Each row is a point on a landscape with many peaks, with its height.
From any point a climber steps to the highest of the 5 points nearest to it. It stops when none of these is higher. Distance is the straight distance between rows; heights are no part of it.
(33): [ -6 -21  13 -15 -15   7  20  -4]  (h 630)
(778): [13 23 -8 11 16  1  8 14]  (h 414)
(430): [-24 -40 -12   7 -53 -22   8  -8]  (h 281)
(682): [-12 -29 -35  19  -3 -52   0 -14]  (h 401)
(410): [-24 -39   4   8   3 -51 -37 -29]  (h 471)
(910): [ 22  39  -3  20  51  -4 -33  12]  (h 520)
(921): [-14 -14  11   9  29 -47 -39 -22]  (h 500)
(315): [-10  11  28 -13  35   2 -16 -12]  (h 680)
(392): [ 15  28  19 -34   5  55  28  20]  (h 91)
(672): [ 25  15 -48  33  28 -39   2  13]  (h 426)
(888): [-17 -29  11   4   9 -18 -14 -22]  (h 368)
(692): [22 46 26 -3 33 47 -2 27]  (h 607)
(862): [  4 -12 -25  -6 -39  25  66  15]  (h 24)
(199): [ 25  39 -28  33  37 -12 -27  25]  (h 557)
(389): [-28 -35  10 -12 -75   4   8 -13]  (h 311)
(489): [  4  -6 -14  13   3 -17  24   2]  (h 351)
(207): [ 16  42  43 -21  40  49 -14  12]  (h 549)
(640): [ -5   2  53 -29  37  16 -31 -14]  (h 477)
(643): [ 11  17  -3  12  62 -47 -48 -10]  (h 537)
(81): [  6   9   7   2  40 -19 -21 -11]  (h 468)
(484): [ 16  45  16  12  50  19 -26  19]  (h 463)
(564): [-29 -47 -15  16 -38 -52  -7 -22]  (h 408)
(883): [  6  18  21 -17  18  34   4   6]  (h 667)
(92): [-34 -14  24 -51 -83  51   6 -11]  (h 413)
(898): [-5 -1 -4  4 27 -9 -7 -2]  (h 360)
(561): [-16 -23  35 -32 -26  27  -5 -17]  (h 344)
(748): [  3   3  12 -20  -7  34  27   2]  (h 385)
(19): [-28 -34  14   5 -23 -36 -28 -30]  (h 432)
(942): [  6  27  46 -38  31  50 -10   0]  (h 532)
(82): [  5   0 -15  11  25 -32 -11  -9]  (h 454)
(759): [ 18   9 -35  16  -8   5  42  23]  (h 354)
(815): [ -1 -10 -18   7 -15  -8  27   0]  (h 253)
(543): [  0 -20 -38  21 -25 -21  49  -2]  (h 278)
(941): [ -2 -16 -29  14  14 -49  -9 -11]  (h 446)
(903): [-14 -32 -13  11  -4 -35   4 -12]  (h 343)
(426): [ 51  44 -52  45  44 -31 -59  22]  (h 606)
(621): [-19 -27  31 -12   8 -14 -26 -25]  (h 289)
(396): [ 12   0 -36  19  -3 -15  34  10]  (h 653)
(744): [-12  -7  46 -43   0  38 -20 -16]  (h 384)
(667): [36 50 -3 20 22 43  2 43]  (h 704)
(80): [-31 -38  17   3 -56 -29 -23 -30]  (h 634)
(444): [29 50  6  4 24 46 10 35]  (h 676)
(805): [  1  -7 -17  14  33 -48 -30 -15]  (h 489)
(212): [-24 -30  31 -20 -27   4 -19 -18]  (h 231)
(249): [-24 -23  35 -16  -1   9 -25 -21]  (h 258)
(539): [-11 -30 -21  12 -25 -29  17 -12]  (h 243)
(706): [ 16  29  -6  17  59 -28 -32  -2]  (h 521)
(39): [-10  -1  13   7  50 -34 -49 -19]  (h 519)
(170): [  3 -18 -21   7 -22   4  39   5]  (h 120)
(644): [ 18  24   4 -18  -1  52  40  21]  (h 99)
(215): [ 27  28 -23  22  16  17  21  25]  (h 517)
(32): [-33 -36  12   0 -67 -24  -3 -22]  (h 434)
(720): [-37 -44  10  11 -55 -47 -34 -29]  (h 486)
(442): [  2  15  -9  13  44 -36 -31 -12]  (h 514)
(631): [  5 -22 -53  19  -7 -50  13  -9]  (h 355)
(415): [ 25  34 -10  -5 -10  46  40  25]  (h 108)
(614): [ 7 10 13 -6 14 17  7  4]  (h 475)
(213): [ 30  45  -6  30  25  10 -16  34]  (h 701)
(500): [-24 -21  21 -30 -80  24   6 -12]  (h 637)
(863): [-18 -18  11 -43 -68  53  22   1]  (h 290)
(458): [  1  -6 -46  24  -4 -27  28   0]  (h 427)
(712): [ -5  -5  22 -32  -6  33   9  -2]  (h 470)
(252): [ 25  30 -35  31  52 -47 -49   4]  (h 562)
(893): [  7  17  15  -2  54 -18 -31  -8]  (h 488)
(318): [ 11   9  -4  -8 -16  24  34  15]  (h 203)
(865): [-10 -37 -19  10 -44 -16  30  -2]  (h 153)
(550): [-15 -30 -45  21 -26 -48  19 -14]  (h 337)
(58): [ -6  -8   2 -43 -39  56  40  10]  (h 131)
(722): [-19 -37 -20  19 -10 -53  -9 -18]  (h 390)
(604): [-23 -31  14  -6 -26 -13  -5 -12]  (h 279)
(286): [ 35  59  12  14  41  46 -11  48]  (h 633)
(227): [15 30  9  4 35 12  3 16]  (h 592)
(17): [  8  12 -14 -17 -26  46  61  20]  (h 83)
(250): [ 16  21 -35  33  30 -19  -6  13]  (h 476)
(920): [ 10  24  38 -14  44  17 -24  -2]  (h 480)
(211): [-21 -25  23 -29 -45  32  12  -7]  (h 306)
(597): [ 20   9 -22  19  12  -7  24  16]  (h 393)
(20): [-15  -1  43 -44 -15  40  -7 -10]  (h 405)
(114): [ 24  49  18   8  39  31 -13  31]  (h 561)
(272): [-20  -9  32 -56 -45  53  -2  -3]  (h 388)
(27): [-16 -30 -12  -2 -47   3  26  -6]  (h 88)
(803): [ 10  12 -24  22  23 -22   5  -2]  (h 403)
(524): [ -8 -17   0 -10 -37  25  41   3]  (h 84)
(302): [ 31  41 -10  20  19  27  13  36]  (h 631)
(853): [-23 -35  19  -9 -62 -10  -9 -25]  (h 381)

Call two points neighbours if one is among the 5 nearest of the other. Go from one point of each pair to the other, from neighbour to neighbour, staying as high as possible. Name the lowest point that can't be avoided.
(426) / (315) -> (893)
(315) / (396) -> (597)
(80) / (33) -> (19)
(883) / (33) -> (712)
(500) / (667) -> (272)
(883) / (426) -> (199)

Two climbers start at each pair of points below. Name the first point that both come to, or write never.
(58) / (212) -> never
(865) / (564) -> (80)
(272) / (561) -> never
(318) / (778) -> (883)
(20) / (644) -> (883)
